Points, in no order, along strands that fork and pass close to each other.
Points whose rows are less than 136 apart are linked; no others are.
k_478: -9 16 16 8 -7 28 27 -13 4 -10 -17 -39 -11 -10 -9 -3 -24 11 14 26 20 30 12 -41 44 -43 12 7 13 -6 -22 -4 -20 0 -2 -46 15 5 70 14 -19 2 -29 -7 -35 13 14 14 -1 47 12 -9 8 21 -10 25 -45 -21 -30 -13 3
k_400: -39 -21 1 21 18 54 -4 12 33 -14 -1 -39 -25 17 5 -1 1 -10 22 18 1 -30 52 29 34 11 -32 15 49 22 -1 -4 -25 24 38 2 -20 43 -1 24 -19 38 1 -18 -21 40 47 2 0 56 -28 -14 9 13 -12 -11 12 16 -37 -5 33
k_341: 27 31 -7 -8 -46 -35 43 -13 24 -30 -13 17 15 -9 -11 -21 -29 -59 2 -33 -23 30 -8 -20 -27 33 -9 -14 -5 -16 5 -14 -20 -11 -30 -4 38 -1 9 5 17 0 19 17 26 -8 -18 -49 -32 -28 45 0 -32 -17 -12 -30 17 19 14 14 -25
k_604: 13 0 0 -4 -45 -51 33 -48 -42 1 -30 10 24 -8 -49 -45 -30 -44 -17 -21 -4 56 -41 -32 -31 26 -15 -3 -45 -42 -13 -42 2 -16 0 0 3 -2 20 -2 30 -15 34 24 0 6 -37 -26 -21 -53 54 -26 -26 12 0 -24 -30 41 -5 -22 -19
k_973: 33 22 -30 32 1 22 -44 -15 3 15 2 -5 -2 -3 -26 -6 3 -9 4 -3 -22 1 -31 25 -10 31 -21 -16 5 5 -12 -19 42 26 35 26 -21 15 -47 24 15 -31 24 -16 -16 35 3 18 25 22 -46 -7 -24 -5 -3 2 -3 31 3 -3 21
k_958: -24 -18 7 -15 -13 -63 -27 -11 -27 18 -21 44 11 10 -4 0 -1 -9 -35 -4 -17 -28 -12 29 -20 62 -16 25 -38 -11 15 -50 48 -16 16 33 6 5 -47 -5 30 51 -19 -16 29 -11 -16 -45 -11 -49 -16 -45 -33 -17 -10 -53 31 46 9 14 -17
k_87: 32 27 12 -21 -6 -13 15 5 22 -9 4 16 -2 -6 3 12 -3 35 9 -6 7 -5 -13 -11 7 12 15 -1 -9 4 -1 15 6 13 -31 -15 15 -9 24 0 4 -4 -23 -3 26 -31 -24 -1 -5 -18 0 6 18 -6 -2 -13 8 -26 23 10 -14
k_550: 7 35 21 -12 -27 -42 3 0 -21 37 -19 11 5 14 3 -5 4 36 -13 10 -5 -8 -25 14 -24 41 -22 21 -26 -42 4 -42 34 12 16 -14 6 20 3 14 4 18 -3 -3 24 -7 -18 -23 15 -26 0 -59 -11 11 14 -27 13 15 -2 6 2
k_38: -11 -25 20 -15 -2 -8 -16 24 -14 32 -12 23 10 -9 -19 22 -7 39 -12 52 10 -21 -28 -4 58 -24 24 14 -58 31 -33 -42 46 -38 27 -14 -34 -43 33 -21 11 34 -68 -25 3 9 -4 16 9 -16 -45 -51 4 24 -13 -5 -9 2 8 -2 -2
k_925: 56 26 -11 -12 -2 3 6 -1 40 -21 16 13 10 -9 22 9 6 -13 15 -38 -4 0 -3 1 -37 36 -4 -23 17 12 23 38 -8 31 -38 21 25 -8 -21 -3 2 -32 31 11 37 -38 -21 2 -6 -21 13 39 19 -29 -6 1 30 -30 29 15 -14
k_104: 25 6 -25 12 -39 23 -4 -45 2 -34 3 -16 0 -17 -32 -18 -38 -50 6 11 -18 37 -31 -20 18 19 -12 -30 3 12 -34 -16 1 -6 -1 11 -3 -12 14 24 19 -35 19 2 -28 31 -6 1 -12 11 -4 2 -27 -1 -23 20 -29 23 3 -11 -7
k_246: 15 14 -11 13 -12 47 7 -2 43 -28 4 -29 -19 -4 7 17 -9 -43 14 -9 11 19 30 -32 16 -12 -9 -26 41 25 8 51 -30 27 -21 2 4 15 21 10 -11 -29 27 9 -24 6 21 9 -22 40 24 41 4 -20 -8 35 4 -18 0 -6 8
k_88: -25 -9 14 -8 -1 -36 -13 3 -35 33 -30 24 -7 22 8 0 12 23 -37 16 -7 -32 -4 28 -14 43 -13 29 -20 -30 14 -40 46 -13 33 1 9 12 -15 -2 14 53 -16 -12 27 3 -6 -26 1 -31 -7 -60 -18 -8 9 -43 35 29 -17 11 -3
k_818: 40 67 -8 7 -37 -2 -4 0 -48 34 -9 -17 -1 11 -18 1 25 -5 -7 -30 19 44 -53 10 -61 -3 -13 2 -24 -43 30 2 18 53 -8 -13 11 12 -11 13 7 -45 26 6 -8 4 -18 -2 42 -34 21 -10 -20 0 32 19 6 -14 -7 -3 11
k_318: -54 -61 7 -5 53 -28 -1 13 -51 5 16 27 26 0 4 -24 15 6 -14 8 -6 -7 11 -14 -2 -97 40 18 -15 0 -17 21 -24 -65 3 -10 -7 -34 5 -62 -18 14 -2 24 -9 -9 7 6 -13 -9 -3 35 -7 15 19 32 -15 -13 -5 9 -2
k_726: 3 -5 -20 26 10 24 -29 6 56 3 -1 -17 -1 11 5 -6 13 -22 -10 -27 -11 -38 20 40 1 48 -46 3 54 12 15 3 3 34 38 39 -6 50 -46 24 -5 12 42 -23 1 34 28 -5 -4 39 -31 -2 0 -28 -14 -15 37 34 -12 5 39
k_32: -35 -53 24 -21 41 -5 -10 35 8 14 5 16 -12 8 38 18 20 55 0 29 8 -54 5 24 18 -22 36 3 -11 10 3 13 -2 -34 -12 -10 -13 -47 9 -36 -10 32 -42 2 45 -23 13 16 27 -4 -50 -11 50 16 13 12 15 -42 2 9 -8
k_760: 48 -2 -10 -18 5 -20 -6 -6 36 -35 20 18 11 -21 38 22 17 9 20 -29 -1 -20 -12 -4 -14 27 28 -35 -4 33 7 21 -7 13 -54 24 30 -26 -27 -23 -5 -29 12 17 50 -59 -32 4 -1 -28 -13 44 22 -30 -26 9 7 -36 39 15 -33
k_824: -32 -7 -14 32 24 58 -17 6 -2 -4 28 -23 -9 13 0 19 11 -35 19 4 1 22 57 -6 9 -51 3 -18 43 12 -2 53 -40 -4 -11 14 -50 6 -16 2 -12 -33 5 12 -55 6 29 16 -8 44 6 56 -24 6 18 29 -17 -30 10 -16 4
k_220: -21 2 9 6 18 30 17 7 -26 1 -11 -39 -13 -9 -11 11 -13 -11 3 13 20 52 41 -28 26 -91 33 -2 13 -5 -9 51 -38 -19 -30 -31 -16 1 38 -1 -21 -21 -26 3 -65 5 15 23 -19 33 42 39 -10 18 18 40 -37 -32 0 -17 -2
k_471: 36 7 -8 -7 -22 0 4 -14 -12 -32 -7 2 -9 -26 -26 32 -25 -25 -2 12 17 43 -34 -29 27 -26 52 -29 -26 29 -19 34 2 -6 -31 -14 1 -31 22 -6 12 -42 -19 -1 -23 -6 -29 10 -15 -10 13 39 -10 -6 -16 31 -27 -16 35 0 -32
k_366: 26 13 17 10 8 28 -16 4 45 -31 -26 -25 -12 -39 -5 23 -25 36 29 36 3 -14 -3 -16 77 32 23 -38 6 49 -43 -18 7 19 9 -19 -7 10 8 32 -9 15 -32 -33 0 2 -5 49 22 40 -46 -21 31 13 -59 22 -43 9 7 -13 4
k_581: -69 -70 17 1 47 18 -1 11 19 -16 12 -25 -26 28 51 -13 25 15 10 11 -3 -50 62 46 0 -6 1 19 43 4 24 20 -43 -18 -15 -11 10 -9 -18 -24 -36 47 -22 12 41 -7 42 -11 10 26 -35 6 32 -1 4 -9 26 -26 -37 11 1
k_223: 21 19 -4 4 -31 -21 -13 -12 -47 5 -9 5 5 -16 -56 13 -20 3 -4 21 15 48 -68 -18 12 -47 26 -7 -55 6 -39 -25 29 -24 1 -26 -26 -27 30 -23 17 -39 -28 -6 -26 -2 -29 18 4 -32 0 -4 -25 25 -13 19 -36 -4 12 -12 -13
k_753: -39 -33 -9 4 37 -10 0 5 -33 -9 18 -4 4 -4 15 -3 14 2 -8 1 7 19 9 -9 -5 -93 43 -6 5 7 -9 47 -36 -42 -33 -14 -4 -24 -6 -38 -21 -18 -6 20 -22 -18 8 12 -10 5 3 65 -8 3 21 39 -16 -41 14 4 -5
k_237: 15 10 -11 3 -7 -19 -19 2 -30 9 11 32 5 8 -29 6 7 13 -7 5 2 7 -44 7 0 0 12 11 -37 3 -7 -23 42 5 8 1 -15 -11 -22 -7 11 -13 -16 -1 2 7 -16 -5 9 -33 -14 -6 -22 -6 0 -18 14 14 16 4 4
k_373: 13 11 -10 6 -48 1 40 -35 1 -33 -6 -10 6 1 -17 -33 -30 -82 -17 -20 -13 50 -4 -37 -7 3 0 -17 8 -10 -11 -9 -31 -18 -20 0 32 -14 23 5 5 -11 29 19 -6 12 -7 -38 -41 -17 67 13 -30 -13 -7 -8 1 19 -5 -13 -17
k_978: 12 -20 -2 15 11 40 -7 2 85 -51 6 -36 -10 -18 32 19 3 -21 30 -3 15 -14 52 -20 36 11 -8 -35 58 35 11 51 -47 34 -8 16 1 23 8 6 -17 -11 40 4 -3 0 26 19 -18 45 7 36 28 -12 -24 31 -1 -24 5 -3 11
k_229: -48 -61 30 -25 55 -19 23 31 -62 37 -1 25 14 8 11 -33 17 29 -22 6 -3 -12 37 -5 -6 -77 12 44 -12 -23 9 14 -18 -46 18 -10 -2 -28 27 -53 -28 36 5 19 3 5 17 8 -19 -20 16 -3 16 26 44 34 4 -8 -33 15 17
k_295: 32 19 9 -39 -2 -25 28 15 83 -42 -8 9 0 -32 43 12 -14 -3 32 -16 -19 -49 23 4 -11 68 -8 -34 24 20 25 14 -25 4 -33 -2 38 13 15 9 4 24 12 -3 70 -43 -17 -8 -22 -3 18 13 25 -13 -24 -17 17 -13 31 17 -24
k_74: 0 2 -13 -5 0 18 3 10 91 -20 -11 -15 8 6 26 -4 6 -32 1 -47 -9 -47 40 28 -10 66 -53 -1 64 5 32 17 -32 27 13 41 22 46 -26 18 -4 11 62 -12 20 6 31 -24 -31 22 6 6 11 -30 -22 -16 51 12 -10 9 28
k_35: -23 -2 -5 13 21 23 7 4 -59 12 6 -20 -6 12 -31 -6 -1 -35 -12 7 8 50 23 -22 4 -88 12 6 8 -10 -8 32 -31 -27 -4 -6 -27 3 8 -3 -13 -23 -5 2 -66 13 14 17 -14 18 54 36 -31 5 19 23 -27 -7 -8 -21 6
k_266: 10 0 28 -20 -31 -56 44 -26 -42 26 -33 11 20 -1 -46 -49 -22 -10 -25 -22 -2 39 -32 -42 -6 -23 -6 21 -40 -37 -16 -31 -11 -32 6 -9 16 -11 52 -20 -8 1 18 18 12 -8 -31 -25 -29 -49 50 -28 -23 15 5 -6 -33 30 -29 -7 -16
k_898: -61 -50 -32 28 48 37 -42 10 -28 9 45 24 10 30 4 -8 25 -45 1 -13 -17 -8 44 21 -26 -13 -7 12 40 -6 17 21 -13 -7 44 53 -38 8 -64 -9 18 -3 26 13 -43 36 39 -14 11 31 -8 26 -48 -25 29 -16 8 26 5 4 9
k_368: -25 0 3 33 15 42 -17 25 0 24 -19 -22 -27 7 11 0 0 31 14 42 -16 -35 4 39 19 33 -23 -4 9 8 -23 -37 25 18 53 -12 -23 17 -19 36 7 36 -16 -28 -9 44 26 43 49 42 -47 -45 22 32 -9 -11 4 19 -32 -17 30
k_130: -10 -17 30 -18 -20 -17 3 -16 -22 27 -27 12 8 0 -13 -7 -21 34 -7 47 2 -10 -24 -14 43 -4 -2 24 -38 -5 -42 -61 29 -35 31 -17 -14 -17 49 -6 2 32 -47 -22 15 3 -9 -6 -11 -17 -20 -64 -4 34 -15 -9 -22 12 -15 -4 -6
k_712: 13 15 14 -2 29 7 3 47 -7 23 14 19 -18 9 17 20 27 62 4 0 20 -7 -3 13 -15 -39 19 8 -5 -6 23 23 9 20 -22 -26 -13 -17 2 -7 -10 -9 -20 4 9 -11 8 37 31 -4 -3 16 46 15 32 8 17 -45 11 7 13
k_231: 3 6 -36 16 -4 4 -34 -19 9 -5 28 17 13 16 -16 -7 10 -44 -24 -41 -15 8 2 24 -35 27 -26 11 21 -7 25 13 21 19 24 47 3 13 -55 4 19 -11 43 1 -9 29 6 -29 -11 5 -4 15 -29 -49 8 -11 36 32 6 17 11
k_656: 26 27 1 -7 -44 -72 17 -27 -31 25 -29 23 23 -7 -30 -18 -16 -3 -9 -7 2 37 -54 -19 -45 48 -15 5 -66 -45 -5 -48 29 -2 -11 -7 -1 8 15 -4 35 -19 18 17 15 -19 -42 -28 -2 -56 17 -48 -28 16 6 -27 -11 18 13 -16 -10
k_367: 63 41 -37 36 -25 7 -37 -27 12 18 -5 -22 3 -5 -38 -5 -3 -42 -13 -23 -7 30 -51 26 -52 40 -36 -32 6 -5 -1 12 43 39 18 21 -22 8 -37 16 18 -70 51 -3 -18 29 -10 16 31 3 -25 1 -29 -18 5 17 11 12 16 -8 14
k_485: 6 -3 12 -44 -7 -77 -4 19 11 31 9 41 13 -1 24 14 13 45 -5 -8 -8 -35 -17 21 -28 26 -2 7 -33 2 19 2 32 -16 -30 13 6 -23 -5 -33 4 18 -19 -4 60 -64 -30 -31 0 -59 -15 -12 21 -5 13 -30 30 -21 42 11 -19
k_620: 34 25 19 5 33 19 13 50 37 8 14 0 -36 11 29 30 26 55 8 3 19 -32 15 26 -17 3 5 -5 14 -1 24 23 3 45 -13 -14 -10 5 -11 20 -25 13 -14 -8 22 -29 6 47 48 10 -5 -4 78 11 9 -2 19 -42 3 -11 24
k_514: -39 -50 16 -13 35 -9 11 10 34 -30 14 -21 -13 12 62 0 17 18 -5 -10 -5 -52 51 36 9 -2 17 4 47 6 20 31 -47 -18 -43 -4 38 -7 -13 -31 -37 42 -21 10 68 -43 24 -28 -11 18 -30 18 37 -18 -9 -7 26 -32 -24 16 -15
k_603: 2 -22 12 -29 20 -35 -7 24 13 16 16 26 -6 7 44 23 26 61 -7 6 8 -45 -12 18 -5 -8 29 -4 -9 13 6 8 13 -16 -34 0 8 -33 -7 -40 -11 10 -28 0 58 -55 -17 -4 15 -29 -37 8 47 0 11 -1 21 -42 22 4 -12
k_644: -16 -17 27 -15 -23 -10 15 -49 -19 4 -26 -2 8 -9 -26 -25 -45 21 6 40 8 13 -17 -39 49 -12 0 20 -26 -14 -53 -60 6 -35 33 -24 -8 -11 69 5 6 12 -31 -18 -19 18 -8 8 -22 1 5 -51 -4 38 -18 4 -62 20 -20 -14 -6
k_740: -65 -69 8 4 52 20 -7 30 -12 0 15 -1 -6 16 25 -3 18 30 13 23 5 -41 32 25 7 -32 18 17 15 3 2 14 -26 -26 -1 -9 -14 -25 -14 -27 -13 23 -30 12 6 6 28 12 24 21 -33 18 18 13 19 3 8 -26 -5 14 -4
k_110: -8 4 25 -11 -18 4 31 -41 -25 1 -26 -31 1 -13 -24 -27 -34 8 8 28 15 41 -7 -58 37 -44 9 6 -12 -19 -38 -31 -21 -27 15 -33 12 -9 81 5 -10 -6 -21 -9 -35 19 -4 14 -20 20 33 -23 -4 30 0 27 -65 3 -34 -16 -9
k_719: 3 -7 -2 -19 -21 -49 -15 -18 12 -4 -11 34 19 -7 -10 2 -9 -20 -17 -17 -32 -31 -7 29 1 79 -21 5 -39 15 10 -40 43 -7 -16 44 11 4 -60 10 29 27 -8 -19 20 -17 -21 -43 0 -38 -38 -29 -24 -18 -33 -42 23 50 27 20 -13
k_980: -8 30 -14 10 -6 27 15 26 -37 39 4 -7 -15 23 10 -10 41 -12 -8 -38 28 20 31 -2 -33 -60 -18 29 15 -30 49 28 -27 25 -12 -6 11 43 7 17 -28 9 4 12 -32 31 22 -6 21 2 39 9 0 5 36 14 -1 -13 -38 -1 30
k_354: -30 -1 -13 11 -26 18 5 -37 -11 -5 -1 -16 6 18 -6 -34 -14 -24 -9 6 -9 3 2 0 -4 22 -37 21 19 -17 -8 -39 -9 1 40 14 9 31 -1 27 5 12 26 -4 -26 39 14 -18 -16 25 8 -24 -17 0 -5 -11 -15 48 -33 -6 22
k_343: -59 -39 2 5 16 36 -1 -3 9 -18 19 -17 -5 20 14 -15 4 -18 14 11 2 -18 55 13 11 1 -24 31 40 4 14 10 -31 -3 19 11 -8 23 -5 6 -8 28 -4 -8 -14 26 36 -16 -21 43 0 5 2 -1 8 -15 17 19 -31 8 14
k_987: -47 -18 5 30 14 52 2 11 -10 14 -10 -36 -18 24 5 -15 -1 6 15 39 -7 -24 30 32 23 6 -32 17 24 -9 -16 -38 -4 13 58 -21 -17 31 8 34 -2 39 -14 -18 -28 51 38 15 28 51 -26 -41 2 32 1 -12 -10 21 -48 -13 26
k_403: -24 -11 -21 25 -1 15 -31 -24 -49 14 11 10 0 18 -26 -27 -3 -22 -11 12 -19 13 -20 10 -8 5 -17 16 -1 -21 -14 -50 24 -2 59 15 -15 13 -27 15 26 -1 9 -1 -33 47 5 -1 7 14 -5 -17 -41 -2 6 -9 -24 59 -17 -10 10
k_769: -20 -23 44 -42 28 -15 39 22 -55 40 -8 12 8 1 7 -35 10 25 -34 -25 8 7 47 -14 -1 -65 1 48 -12 -35 24 17 -23 -32 4 -3 14 1 41 -18 -43 42 4 12 -6 3 10 -13 -32 -17 44 -17 17 26 51 22 -8 -2 -47 14 22
k_395: 24 15 -16 -18 -16 -70 3 2 -13 0 6 50 29 0 -13 -1 4 -18 -8 -43 -8 22 -27 10 -60 36 -3 11 -35 -25 34 7 19 5 -34 22 25 -8 -30 -17 37 -9 17 24 33 -36 -37 -45 -18 -64 29 6 -18 -37 13 -41 38 6 30 16 -22
k_181: 19 7 14 -34 -7 -35 30 0 -7 -6 -5 20 12 -13 6 -10 -2 19 -1 -21 8 15 -6 -25 -10 -23 16 14 -12 -11 6 30 -12 -17 -39 -17 33 -26 41 -18 -2 -4 -9 7 15 -36 -23 -18 -35 -34 25 16 12 -3 22 0 3 -23 16 9 -13
k_256: 35 24 -8 -22 -10 -77 -10 10 3 18 11 49 19 -3 -7 20 6 15 -2 -22 2 3 -39 13 -30 51 6 2 -61 3 23 -9 44 16 -36 25 -1 -9 -36 -25 27 -7 -1 4 40 -47 -41 -34 4 -70 -11 -6 -11 -19 5 -41 39 -2 48 9 -16
k_848: -30 -35 -22 23 38 52 -39 4 -20 -10 45 7 9 17 -16 8 21 -36 8 -3 -23 4 32 8 5 -28 7 -21 32 19 -7 31 -18 -21 20 48 -56 -9 -51 -3 8 -36 13 9 -55 17 27 2 8 39 -20 47 -44 -12 13 1 -11 -6 16 -11 -2
k_183: -29 -38 -7 -1 19 4 9 -13 46 -47 27 -29 4 0 55 0 9 -5 17 -10 6 -30 43 0 13 5 14 -8 43 20 10 32 -47 -10 -39 15 36 -4 -16 -20 -21 4 11 18 33 -27 18 -18 -24 28 -12 41 19 -23 -13 8 0 -19 -9 16 -21
k_398: 35 41 -19 12 -14 -19 -20 6 -51 19 10 15 1 11 -34 14 15 3 -9 -9 12 39 -59 13 -43 -5 8 7 -36 -23 9 -7 45 25 -3 -7 -7 -8 -27 -7 16 -41 13 6 2 -1 -22 2 26 -45 3 6 -28 -8 16 3 24 1 17 5 7
k_688: 51 69 -25 25 -30 18 -15 -15 -1 29 -8 -26 -3 9 -12 3 20 -30 -7 -42 4 18 -37 18 -68 28 -36 -14 6 -26 29 8 23 68 15 16 4 26 -26 21 5 -45 57 4 -12 18 -6 6 33 -10 -7 -6 -17 -11 21 13 19 -8 -3 -6 26
k_564: 5 27 -8 18 -29 41 4 -34 8 -13 -12 -39 -5 -19 -19 -14 -37 -10 27 26 -6 23 -11 -25 19 16 -30 -17 18 13 -30 -28 -5 13 26 -15 -7 15 40 42 11 -28 12 -14 -53 35 6 18 -5 34 -5 -13 -3 28 -9 16 -45 7 -13 -25 10
k_569: 0 11 3 11 -10 31 0 -11 20 -31 -7 -26 -10 -14 -11 5 -33 10 19 31 6 7 -7 -27 58 2 11 -15 14 24 -35 -17 -5 8 7 -29 0 11 32 23 -5 -5 -24 -10 -23 16 6 20 0 50 -21 -8 3 13 -31 16 -39 -1 -16 -7 -2
k_235: -37 -21 3 22 25 52 0 3 19 -20 12 -36 -19 -7 6 24 -7 -2 27 28 9 21 55 -23 45 -49 26 -8 32 13 -6 42 -43 -2 -13 -17 -26 8 11 0 -18 -9 -21 7 -53 5 25 23 -9 61 5 50 0 20 5 26 -36 -29 2 -8 -10
k_59: 1 -5 -15 -25 -23 -68 25 -16 15 -26 0 44 34 -7 -5 -19 -19 -52 -5 -46 -25 6 -3 5 -38 49 -14 11 -18 -20 23 -9 -1 -21 -26 30 35 -6 -24 -6 35 17 14 19 26 -25 -20 -61 -39 -52 38 7 -19 -33 -9 -50 20 34 21 22 -41
k_730: -6 -10 -33 9 3 5 -22 -20 31 -13 37 12 21 10 32 -10 21 -40 -7 -54 -9 -11 18 16 -50 28 -23 3 38 -1 33 36 -15 15 -7 55 22 3 -54 -13 6 -23 57 20 15 -8 13 -31 -15 -1 7 44 6 -54 8 -5 46 4 6 20 0
k_965: -15 15 12 20 10 13 -13 26 -12 45 -17 -9 -31 18 19 7 17 48 -11 38 -5 -34 -16 35 2 38 -18 5 -7 -16 -10 -42 46 17 45 -21 -7 4 -12 32 9 43 -17 -16 10 22 10 27 56 -1 -34 -63 24 25 7 -23 29 14 -23 -7 22
k_250: 16 -24 7 -3 13 30 -4 -12 64 -60 -2 -17 1 -31 20 22 -16 2 25 11 6 -27 36 -15 59 31 13 -33 26 51 -4 25 -26 15 -9 8 11 14 0 18 -8 6 1 -11 11 -4 0 20 -14 34 -20 13 30 -7 -40 8 -21 0 11 11 -5
k_394: -32 0 -17 10 19 28 7 17 -46 30 15 -13 -10 26 -6 -10 29 -29 -1 -20 12 32 54 -8 -23 -81 -7 23 20 -19 25 43 -31 -4 -11 3 -17 25 -2 5 -26 -9 9 15 -56 21 29 11 -4 17 50 35 -22 3 34 18 -7 -7 -14 -11 20
k_599: 16 -8 -9 -16 -4 -15 -21 -4 -18 -15 11 27 8 -19 -24 27 3 17 8 6 16 7 -38 -14 9 -35 44 -14 -45 36 -12 16 18 -18 -22 -2 -19 -37 1 -29 11 -30 -26 -3 -16 -25 -20 11 -1 -29 -16 37 1 1 -5 7 -14 -20 45 6 -20
k_633: 24 14 18 -16 -4 1 16 -3 48 -36 -16 -5 -6 -24 9 18 -22 19 14 10 -1 -26 4 -16 48 48 11 -17 6 35 -14 4 -2 9 -20 -9 16 1 19 17 0 18 -24 -14 31 -21 -17 -2 -10 8 -14 -9 23 -3 -37 -13 -8 -5 13 8 -16
k_854: 10 5 -11 2 -25 -23 -2 -28 -38 2 -2 10 7 3 -39 -17 -15 0 -2 12 3 31 -47 -15 4 -7 1 12 -36 -13 -27 -37 26 -9 12 -10 -3 -11 17 -2 12 -20 -11 4 -11 10 -21 -6 -3 -25 4 -17 -27 12 -7 -7 -25 19 -2 -9 -7
k_851: 44 9 11 -33 9 -35 17 13 64 -24 3 14 -2 -21 49 26 7 33 23 -13 -10 -41 6 -2 -9 47 16 -32 9 18 14 21 -10 9 -51 -1 34 -7 0 -13 -9 11 1 8 82 -73 -34 9 3 -16 -1 16 44 -12 -19 -6 2 -40 46 3 -34
k_406: 18 11 -16 29 4 33 -21 -1 34 -3 3 -19 -2 -2 -5 -4 -5 0 8 4 -12 -20 -8 26 14 36 -33 -9 32 13 -14 -14 13 31 34 19 -13 33 -32 34 -3 -1 20 -21 -4 28 20 21 17 41 -41 -10 4 -5 -19 1 5 24 -9 -3 33
k_704: 25 25 -8 -27 -7 -14 15 14 95 -35 -18 1 13 -20 29 -3 -13 -34 15 -42 -27 -50 19 23 -28 86 -41 -23 40 13 37 4 -23 10 -11 25 36 34 -21 21 6 17 44 -6 53 -20 3 -24 -30 2 21 6 10 -27 -25 -23 52 16 15 23 -9
k_424: 15 2 1 5 -20 22 25 -19 -19 -28 -15 -29 -11 -24 -12 19 -39 -53 -6 23 8 67 -2 -37 32 -55 55 -31 -2 20 -19 56 -20 -24 -28 -29 7 -27 39 -4 -1 -39 -13 2 -44 9 -14 9 -27 14 62 50 -18 -7 -3 51 -38 -9 25 -21 -29
k_219: 17 7 13 -14 -7 -14 -13 13 -15 11 -2 29 14 -30 -33 37 -6 37 -2 25 23 19 -48 -24 37 -57 50 -3 -61 35 -24 -5 31 -24 -1 -29 -38 -40 36 -38 12 -14 -53 -10 -16 -18 -22 22 -4 -25 -24 1 3 21 -10 11 -22 -20 34 3 -12
k_930: -61 -44 -18 13 20 19 -23 -4 -14 -6 39 12 9 25 20 -14 23 -30 -2 -13 -3 -20 41 24 -25 11 -21 31 35 -7 27 13 -13 4 26 38 -5 17 -39 -8 8 20 25 4 -15 28 31 -28 -10 22 7 20 -5 -27 20 -17 30 27 -16 12 13
k_780: 0 9 30 -25 -9 -24 37 -3 -48 33 -21 3 9 8 -20 -36 4 15 -31 -23 3 24 -3 -30 1 -44 -4 41 -14 -43 7 -11 -17 -19 10 -14 26 5 46 -8 -27 16 1 2 -4 6 -5 -21 -21 -19 54 -27 -7 6 17 5 -19 15 -51 4 7
k_90: 1 0 -20 -3 -17 -11 -4 -23 9 -21 6 18 20 8 -10 -16 -13 -30 -14 -18 -24 -11 -5 16 -1 59 -23 12 0 -1 6 -22 12 4 9 34 17 16 -37 16 21 9 14 -3 10 10 -10 -35 -15 -8 -12 -13 -23 -24 -15 -30 18 47 -2 16 2
k_174: 9 -48 -9 -3 22 18 -12 -15 49 -61 19 -20 6 -17 40 23 15 4 23 -2 5 -44 29 0 31 7 36 -40 20 42 3 18 -30 10 -28 24 19 -8 -33 -15 -18 -11 9 15 26 -26 2 14 2 35 -33 34 19 -27 -38 21 -18 -12 17 9 -26
k_317: 1 0 -3 10 -20 35 22 -19 14 -37 -1 -34 -18 -17 13 7 -26 -56 5 10 10 48 30 -47 26 -37 28 -23 23 28 -1 57 -34 -12 -33 -11 18 -7 38 6 -8 -28 10 11 -35 10 10 -2 -38 29 54 45 -7 -12 4 39 -16 -11 11 -12 -17
k_247: 7 29 10 15 -1 15 -1 22 -21 32 -1 -5 -16 2 -16 11 6 48 7 21 12 6 -25 1 9 -31 5 7 -16 -15 -18 -29 28 21 18 -42 -16 -6 23 11 -2 -10 -32 -7 -17 16 7 34 39 9 -5 -19 9 31 10 11 -12 -20 -10 -8 13
k_463: -3 -12 9 -7 9 2 -29 33 -3 36 -2 26 -4 3 -8 28 9 44 -8 41 5 -39 -17 18 38 19 14 -2 -50 43 -20 -36 53 -20 18 -6 -26 -32 -16 -3 11 29 -52 -25 10 14 -4 22 36 -16 -55 -42 9 16 -18 -28 16 17 15 -3 0
k_179: 17 8 30 7 23 22 -8 26 50 -18 -21 -18 -30 -21 9 25 -6 50 9 41 7 -37 9 17 54 39 13 -20 9 37 -20 -13 12 12 11 -18 -21 13 3 38 -21 50 -38 -37 26 -7 4 50 36 29 -46 -41 62 18 -50 -5 3 -8 -11 -20 17
k_860: 29 40 21 -18 -35 -81 15 13 -34 59 -24 24 22 0 -22 2 8 34 -24 -7 6 17 -49 -9 -43 12 -1 20 -61 -53 14 -37 36 -8 -4 -20 2 8 19 -20 8 2 4 13 35 -31 -39 -31 5 -60 11 -58 -22 10 24 -16 9 4 1 -5 -5
k_579: 26 30 23 3 19 14 8 32 36 1 -6 -11 -28 4 16 21 4 49 1 16 3 -37 4 22 18 33 -5 -7 14 11 0 -4 19 35 7 -11 -3 14 -3 35 -21 34 -17 -21 28 -16 -5 32 36 18 -20 -30 53 7 -20 -18 22 -18 -9 -13 23
k_51: 5 15 11 4 12 -6 -12 51 -9 53 1 14 -18 20 10 28 19 64 -18 34 9 -29 -26 22 6 14 7 8 -32 -3 0 -27 57 5 26 -20 -24 -19 -5 3 8 26 -34 -13 23 9 1 26 54 -24 -27 -49 21 19 9 -22 39 0 4 2 12
k_499: -19 8 -20 31 7 26 -15 1 -83 45 4 0 -8 20 -32 -12 14 -18 -10 11 -8 33 -19 1 -23 -42 -15 9 -3 -38 -10 -37 10 2 66 -7 -35 15 -16 10 21 -25 14 5 -53 40 10 22 31 4 25 -3 -52 15 25 10 -35 19 -22 -17 8
k_916: -14 7 -9 1 -47 2 34 -41 10 -28 -15 -13 12 3 -9 -45 -31 -54 -12 -3 -21 21 -6 -38 -3 29 -29 5 14 -19 -19 -35 -29 -15 8 -1 29 10 25 18 6 6 28 8 -12 17 -3 -31 -33 1 40 -16 -23 -1 -13 -13 -18 43 -20 -9 -1
k_521: 27 19 -21 0 -2 16 3 0 43 -11 24 -6 6 8 42 -4 26 -27 7 -56 2 -1 22 5 -61 15 -24 -16 44 0 39 52 -28 37 -37 29 28 9 -27 -1 -9 -34 58 19 19 -26 8 -6 -12 -4 20 52 20 -36 13 13 44 -34 9 11 5
k_352: -12 -7 5 -8 38 -5 -3 31 -27 10 7 16 -2 -4 18 13 21 48 -4 1 14 5 -3 -2 -18 -82 39 -2 -11 -3 1 38 -15 -18 -31 -39 -11 -30 9 -40 -12 -19 -17 13 -8 -22 8 31 8 -7 -7 47 29 16 31 41 -4 -52 17 10 7
k_49: 6 44 -7 19 -19 29 -6 -4 -54 35 -3 -21 -10 4 -25 6 6 11 15 8 9 38 -35 2 -24 -36 -14 -5 -15 -29 -10 -28 17 27 31 -23 -24 8 17 21 6 -43 -1 -7 -46 29 1 34 43 1 14 -3 -14 34 24 21 -30 -10 -13 -20 9

A fork is a point with three links, a tip a point with one. Leave the first point through the second and follow the links. Name the first fork or tip that comes.
k_478, k_110 | k_980
k_656, k_604 | k_569
k_395, k_59 | k_247
k_726, k_406 | k_250

Name the points in between on the shortest way along the links from the first point to the second, in order.
k_247, k_471 | k_49, k_499, k_403, k_354, k_916, k_373, k_341, k_59, k_395, k_256, k_485, k_603, k_32, k_740, k_581, k_514, k_183, k_174, k_250, k_978, k_246, k_317, k_424
k_343, k_712 | k_400, k_987, k_368, k_965, k_51, k_463, k_38, k_130, k_644, k_110, k_478, k_569, k_366, k_179, k_579, k_620
k_726, k_604 | k_74, k_704, k_295, k_851, k_760, k_925, k_521, k_730, k_231, k_90, k_719, k_958, k_88, k_550, k_860, k_656
k_51, k_980 | k_965, k_368, k_987, k_400, k_343, k_930, k_898, k_848, k_824, k_235, k_220, k_35, k_394
k_978, k_398 | k_246, k_317, k_424, k_471, k_599, k_219, k_223, k_854, k_237
k_88, k_712 | k_550, k_860, k_656, k_604, k_266, k_780, k_769, k_229, k_318, k_753, k_352
